Each row is a point on a tangle of strands that fork, close into loops and nearly touch. The rows are in no order.
In the rows, 100 means zero.
Two points are linked if the straight distance between their rows is under 78.9. Some points are linked to none.
j226: 124; 99; 83; 81; 70; 106; 109; 107; 92; 78; 108; 77; 54; 83; 118; 124; 106; 53; 98; 79
j605: 49; 80; 99; 126; 139; 119; 108; 100; 115; 122; 87; 94; 132; 122; 99; 95; 111; 105; 79; 92
j597: 109; 103; 101; 120; 95; 100; 84; 70; 99; 93; 107; 87; 116; 104; 87; 123; 73; 131; 77; 98
j431: 137; 98; 54; 73; 103; 118; 105; 84; 75; 78; 80; 79; 65; 89; 124; 128; 110; 103; 94; 112
j753: 99; 125; 88; 62; 70; 71; 81; 105; 116; 104; 120; 122; 92; 92; 89; 117; 95; 82; 122; 123
j521: 144; 92; 83; 93; 92; 96; 103; 70; 74; 59; 98; 78; 57; 113; 122; 111; 88; 92; 93; 115
j697: 92; 104; 88; 96; 114; 112; 118; 123; 108; 111; 74; 75; 68; 71; 96; 109; 85; 122; 119; 123
j628: 110; 144; 104; 114; 115; 99; 107; 91; 100; 99; 105; 104; 129; 103; 71; 149; 85; 128; 86; 111
j397: 84; 104; 146; 110; 107; 106; 132; 146; 98; 120; 69; 121; 142; 81; 90; 69; 109; 119; 97; 82
j916: 77; 87; 115; 132; 100; 112; 89; 72; 100; 77; 107; 72; 96; 89; 105; 90; 84; 57; 85; 134
j680: 72; 105; 66; 80; 94; 108; 121; 73; 83; 89; 100; 101; 102; 97; 90; 151; 98; 84; 59; 93
j218: 91; 95; 108; 127; 141; 107; 106; 109; 126; 183; 89; 91; 97; 105; 76; 92; 93; 116; 128; 115
j257: 109; 87; 109; 69; 95; 106; 93; 143; 105; 115; 70; 122; 108; 80; 91; 73; 123; 160; 116; 92
j526: 79; 90; 58; 83; 122; 98; 84; 40; 93; 106; 119; 108; 95; 128; 121; 108; 100; 78; 95; 118
j657: 71; 83; 90; 123; 127; 113; 104; 152; 115; 96; 101; 79; 102; 130; 108; 110; 140; 98; 127; 70
j360: 126; 103; 109; 113; 87; 93; 71; 103; 97; 102; 130; 120; 139; 112; 100; 94; 121; 127; 116; 55
j394: 133; 102; 80; 101; 89; 110; 49; 105; 89; 93; 117; 87; 96; 87; 120; 106; 136; 97; 138; 105
j845: 95; 129; 104; 122; 82; 84; 123; 126; 123; 84; 126; 82; 77; 114; 108; 128; 93; 54; 111; 83
j798: 61; 97; 107; 91; 80; 91; 89; 72; 114; 132; 105; 114; 107; 79; 74; 77; 68; 93; 84; 119
j532: 75; 108; 79; 102; 96; 99; 97; 149; 108; 96; 112; 95; 109; 104; 100; 134; 137; 87; 114; 72
j202: 76; 120; 78; 70; 87; 92; 127; 95; 112; 102; 102; 119; 103; 104; 80; 136; 83; 91; 80; 75
j729: 86; 85; 95; 89; 80; 85; 82; 49; 103; 118; 126; 125; 101; 111; 93; 71; 69; 98; 92; 92
j461: 142; 112; 130; 112; 128; 67; 81; 80; 95; 105; 110; 129; 139; 135; 111; 83; 110; 131; 110; 118
j329: 87; 81; 112; 132; 102; 101; 84; 132; 107; 81; 107; 63; 83; 115; 105; 103; 128; 107; 121; 106
j416: 77; 39; 90; 94; 84; 126; 58; 111; 89; 74; 104; 71; 76; 89; 103; 104; 141; 82; 98; 100
j35: 108; 82; 99; 82; 71; 88; 56; 117; 84; 51; 132; 96; 90; 101; 92; 138; 129; 91; 111; 118
j529: 119; 97; 68; 89; 113; 112; 91; 32; 90; 122; 92; 92; 93; 100; 113; 92; 85; 97; 93; 125
j19: 80; 105; 140; 143; 109; 99; 99; 101; 102; 73; 103; 83; 127; 98; 95; 96; 81; 95; 91; 123
j823: 85; 109; 91; 97; 74; 92; 118; 110; 131; 122; 104; 85; 62; 92; 63; 114; 58; 120; 100; 89
j992: 102; 87; 70; 82; 107; 91; 73; 72; 90; 99; 118; 110; 94; 114; 131; 76; 113; 68; 126; 113
j772: 149; 103; 124; 120; 90; 112; 101; 110; 78; 51; 92; 93; 100; 88; 117; 76; 99; 115; 108; 98
j577: 122; 118; 92; 127; 81; 108; 115; 76; 94; 82; 124; 69; 83; 109; 89; 159; 89; 72; 81; 71
j557: 83; 93; 56; 67; 109; 95; 122; 101; 115; 113; 92; 107; 57; 117; 123; 89; 103; 58; 114; 90
j727: 121; 115; 90; 112; 89; 124; 80; 101; 79; 75; 110; 95; 117; 74; 128; 106; 135; 70; 107; 84
j743: 102; 128; 121; 100; 115; 76; 130; 72; 88; 114; 91; 142; 143; 111; 92; 89; 81; 106; 69; 108
j455: 94; 117; 84; 91; 122; 91; 149; 108; 95; 73; 75; 109; 110; 135; 113; 96; 88; 96; 80; 93
j263: 65; 76; 89; 100; 92; 109; 87; 94; 91; 77; 104; 105; 109; 104; 115; 82; 115; 73; 84; 76
j306: 105; 85; 165; 106; 107; 91; 69; 97; 121; 132; 80; 119; 124; 94; 76; 69; 103; 146; 99; 126
j145: 90; 88; 107; 82; 94; 70; 92; 81; 81; 44; 125; 123; 106; 133; 108; 98; 96; 101; 90; 104
j758: 125; 109; 55; 59; 95; 121; 101; 96; 75; 84; 81; 112; 98; 80; 108; 116; 124; 117; 85; 94
j344: 103; 85; 67; 100; 104; 113; 56; 101; 105; 114; 116; 74; 81; 99; 107; 120; 132; 74; 143; 119
j183: 122; 109; 69; 84; 118; 97; 101; 96; 100; 109; 91; 94; 76; 114; 133; 78; 108; 77; 126; 117
j207: 95; 99; 103; 108; 121; 97; 151; 115; 106; 138; 79; 104; 88; 98; 118; 43; 81; 76; 122; 92
j100: 102; 113; 87; 103; 93; 113; 118; 116; 122; 154; 97; 74; 58; 69; 75; 110; 76; 121; 132; 103
j774: 119; 101; 136; 114; 86; 114; 104; 105; 103; 131; 96; 117; 144; 81; 69; 87; 81; 141; 78; 58
j173: 100; 93; 83; 95; 107; 82; 54; 97; 100; 90; 130; 91; 79; 125; 98; 150; 126; 82; 123; 126
j867: 129; 98; 136; 110; 99; 99; 124; 107; 102; 141; 81; 99; 92; 78; 88; 58; 71; 125; 108; 110
j33: 74; 92; 106; 92; 139; 104; 120; 138; 113; 104; 61; 98; 96; 97; 99; 93; 103; 128; 107; 139
j575: 89; 77; 140; 115; 132; 84; 86; 110; 122; 128; 85; 105; 109; 131; 98; 66; 101; 131; 110; 136
j885: 121; 106; 82; 65; 81; 121; 94; 121; 90; 97; 76; 110; 98; 57; 92; 103; 112; 136; 110; 94
j146: 93; 94; 97; 76; 92; 95; 96; 87; 76; 64; 101; 133; 125; 108; 114; 87; 109; 105; 75; 79
j177: 143; 118; 133; 118; 101; 79; 104; 113; 101; 112; 88; 110; 93; 100; 100; 68; 84; 123; 132; 129
j368: 132; 104; 83; 85; 78; 79; 99; 86; 105; 100; 106; 99; 50; 107; 98; 92; 70; 121; 129; 112
j395: 77; 90; 82; 81; 119; 84; 117; 103; 119; 137; 94; 122; 81; 132; 116; 54; 92; 73; 118; 92
j822: 75; 58; 69; 73; 72; 103; 64; 93; 92; 87; 112; 100; 72; 104; 105; 110; 119; 81; 95; 80
j11: 90; 102; 101; 122; 102; 119; 74; 60; 108; 123; 102; 80; 89; 75; 100; 77; 78; 69; 111; 141
j899: 105; 91; 99; 115; 102; 129; 84; 103; 112; 150; 89; 94; 120; 80; 96; 80; 124; 131; 116; 83
j960: 105; 92; 73; 139; 102; 116; 115; 73; 89; 88; 118; 64; 71; 131; 111; 124; 92; 63; 86; 69
j990: 56; 83; 115; 112; 102; 119; 89; 113; 120; 132; 87; 110; 142; 100; 76; 94; 112; 130; 72; 80
j976: 90; 85; 62; 79; 115; 98; 120; 69; 77; 80; 97; 82; 73; 129; 89; 166; 100; 94; 61; 107
j514: 82; 91; 90; 126; 118; 99; 94; 75; 104; 110; 116; 98; 112; 135; 94; 110; 98; 115; 88; 82
j221: 97; 110; 86; 60; 98; 67; 117; 89; 79; 42; 105; 116; 82; 124; 118; 121; 94; 79; 80; 126
j165: 107; 90; 113; 125; 103; 114; 69; 84; 107; 143; 114; 113; 143; 107; 104; 77; 129; 122; 105; 66
j271: 113; 98; 118; 111; 103; 77; 86; 92; 108; 97; 105; 115; 104; 130; 104; 66; 84; 119; 116; 122
j303: 77; 103; 76; 63; 95; 79; 102; 82; 95; 71; 116; 115; 80; 115; 124; 116; 106; 35; 87; 110
j391: 99; 88; 140; 107; 121; 100; 133; 113; 112; 185; 72; 111; 98; 88; 84; 66; 86; 117; 117; 113
j280: 103; 146; 83; 66; 80; 78; 126; 102; 117; 95; 107; 104; 75; 97; 91; 157; 78; 69; 85; 109
j723: 101; 125; 104; 87; 121; 82; 161; 125; 97; 114; 72; 122; 108; 107; 117; 72; 84; 88; 99; 92
j476: 111; 128; 87; 80; 67; 123; 92; 118; 96; 90; 103; 99; 107; 42; 89; 128; 110; 96; 98; 91
j636: 147; 116; 118; 110; 82; 104; 87; 104; 91; 111; 107; 121; 124; 100; 77; 88; 86; 146; 108; 55
j583: 137; 121; 102; 67; 68; 75; 88; 102; 108; 92; 110; 118; 87; 93; 79; 105; 75; 128; 118; 118
j386: 64; 87; 113; 125; 113; 93; 98; 130; 114; 70; 106; 64; 75; 120; 102; 113; 102; 68; 112; 129
j315: 84; 99; 112; 95; 114; 111; 107; 122; 94; 66; 66; 96; 120; 87; 102; 92; 113; 120; 83; 120
j518: 102; 103; 124; 124; 93; 111; 91; 61; 110; 127; 112; 114; 137; 78; 70; 97; 71; 126; 72; 86
j838: 113; 140; 106; 89; 120; 69; 116; 77; 96; 109; 114; 132; 134; 125; 84; 131; 81; 122; 89; 99
j457: 82; 95; 112; 122; 90; 81; 121; 132; 125; 80; 115; 62; 44; 112; 92; 122; 80; 70; 118; 100
j362: 127; 114; 76; 79; 110; 115; 116; 70; 90; 133; 73; 108; 106; 71; 102; 89; 83; 105; 96; 126
j818: 104; 78; 105; 107; 66; 122; 101; 107; 77; 57; 112; 70; 75; 84; 104; 114; 105; 65; 78; 66
j832: 105; 69; 143; 93; 100; 111; 70; 120; 118; 121; 68; 107; 111; 76; 97; 56; 126; 161; 100; 109
j158: 56; 104; 86; 80; 68; 98; 112; 114; 125; 120; 103; 104; 82; 77; 70; 118; 79; 79; 93; 82
j686: 77; 94; 118; 93; 88; 113; 110; 133; 98; 96; 77; 120; 128; 63; 108; 55; 111; 100; 91; 73
j404: 84; 103; 127; 116; 86; 79; 63; 109; 111; 107; 118; 114; 135; 86; 99; 80; 106; 82; 112; 128
j438: 75; 110; 106; 90; 86; 118; 89; 114; 102; 103; 92; 107; 113; 38; 100; 88; 106; 81; 99; 107
j667: 91; 98; 123; 140; 105; 101; 97; 86; 133; 168; 117; 89; 100; 97; 81; 77; 72; 93; 117; 115
j297: 102; 93; 103; 42; 82; 94; 82; 92; 83; 87; 96; 152; 131; 80; 108; 64; 105; 110; 88; 95
j562: 91; 103; 102; 89; 80; 97; 79; 145; 91; 62; 116; 113; 112; 92; 93; 122; 133; 89; 104; 88
j212: 105; 68; 88; 95; 119; 94; 107; 72; 69; 55; 112; 82; 75; 146; 104; 148; 115; 107; 70; 94
j580: 93; 99; 144; 152; 130; 100; 101; 97; 112; 83; 85; 100; 140; 122; 108; 88; 95; 129; 80; 101
j814: 73; 108; 136; 92; 94; 102; 118; 97; 107; 125; 81; 116; 117; 58; 76; 64; 61; 98; 78; 123
j592: 96; 101; 135; 117; 131; 91; 117; 75; 95; 105; 82; 125; 151; 125; 103; 77; 101; 132; 68; 92
j124: 111; 106; 100; 131; 132; 93; 86; 61; 105; 142; 130; 114; 138; 142; 102; 98; 105; 120; 105; 74
j43: 101; 134; 109; 104; 95; 76; 113; 120; 109; 102; 113; 107; 101; 103; 99; 110; 96; 79; 114; 112
j278: 58; 96; 63; 97; 115; 121; 114; 87; 103; 116; 102; 82; 85; 113; 123; 110; 111; 44; 99; 80
j825: 120; 133; 116; 115; 115; 117; 116; 130; 94; 111; 88; 95; 121; 54; 110; 98; 110; 107; 121; 123
j523: 119; 90; 99; 98; 63; 105; 98; 113; 81; 58; 120; 96; 87; 101; 85; 116; 91; 109; 86; 55
j746: 103; 90; 82; 88; 104; 83; 107; 118; 88; 64; 111; 97; 73; 149; 85; 148; 117; 127; 89; 92
j517: 136; 77; 117; 142; 108; 135; 79; 95; 98; 78; 86; 74; 106; 93; 121; 75; 108; 139; 104; 99
j876: 123; 97; 71; 93; 127; 97; 120; 125; 88; 67; 80; 82; 81; 137; 116; 130; 128; 129; 102; 102
j493: 123; 95; 111; 103; 61; 95; 103; 115; 94; 72; 106; 106; 89; 93; 99; 68; 78; 110; 110; 76
j630: 120; 128; 96; 77; 123; 110; 109; 111; 99; 139; 71; 106; 112; 55; 105; 96; 107; 112; 117; 146
j335: 104; 124; 153; 116; 107; 81; 123; 96; 99; 121; 88; 119; 139; 91; 92; 68; 75; 86; 90; 119
j98: 72; 86; 98; 114; 91; 117; 92; 119; 115; 117; 105; 85; 108; 80; 82; 92; 107; 124; 101; 66
j700: 102; 93; 80; 74; 87; 88; 99; 100; 95; 72; 132; 97; 62; 112; 126; 124; 123; 12; 91; 76
j513: 99; 106; 96; 108; 114; 103; 125; 120; 85; 57; 78; 77; 93; 117; 119; 114; 102; 97; 90; 111
j718: 113; 68; 92; 114; 89; 104; 99; 54; 81; 60; 120; 67; 54; 121; 102; 102; 86; 69; 81; 97
j671: 117; 122; 92; 123; 108; 133; 113; 121; 89; 93; 91; 74; 103; 61; 126; 107; 124; 90; 119; 93

How many points has the smallest loop of links through each point below? Write none if it is on no loop.
j165 -> 7
j202 -> 13
j774 -> 8
j557 -> none
j628 -> none

A tip is a point with one link. Name the tips that can be reached along the links from each point below, in the order of the rows.
j183 -> j368, j280, j278
j597 -> j729, j11
j263 -> j416, j297, j517
j306 -> j397, j461, j577, j667

Name the points in between on the shortest way along the links from the first point to the second, in order.
j297, j517 -> j146 j145 j221 j303 j700 j226 j818 j523 j493 j772
j729, j11 -> j798 j814 j335 j743 j592 j580 j19 j916
j397, j271 -> j686 j438 j476 j885 j257 j832 j306 j575
j394, j280 -> j727 j671 j825 j630 j362 j529 j526 j992 j183 j557 j395 j207 j723 j455 j513 j876 j746 j212 j976 j680 j202
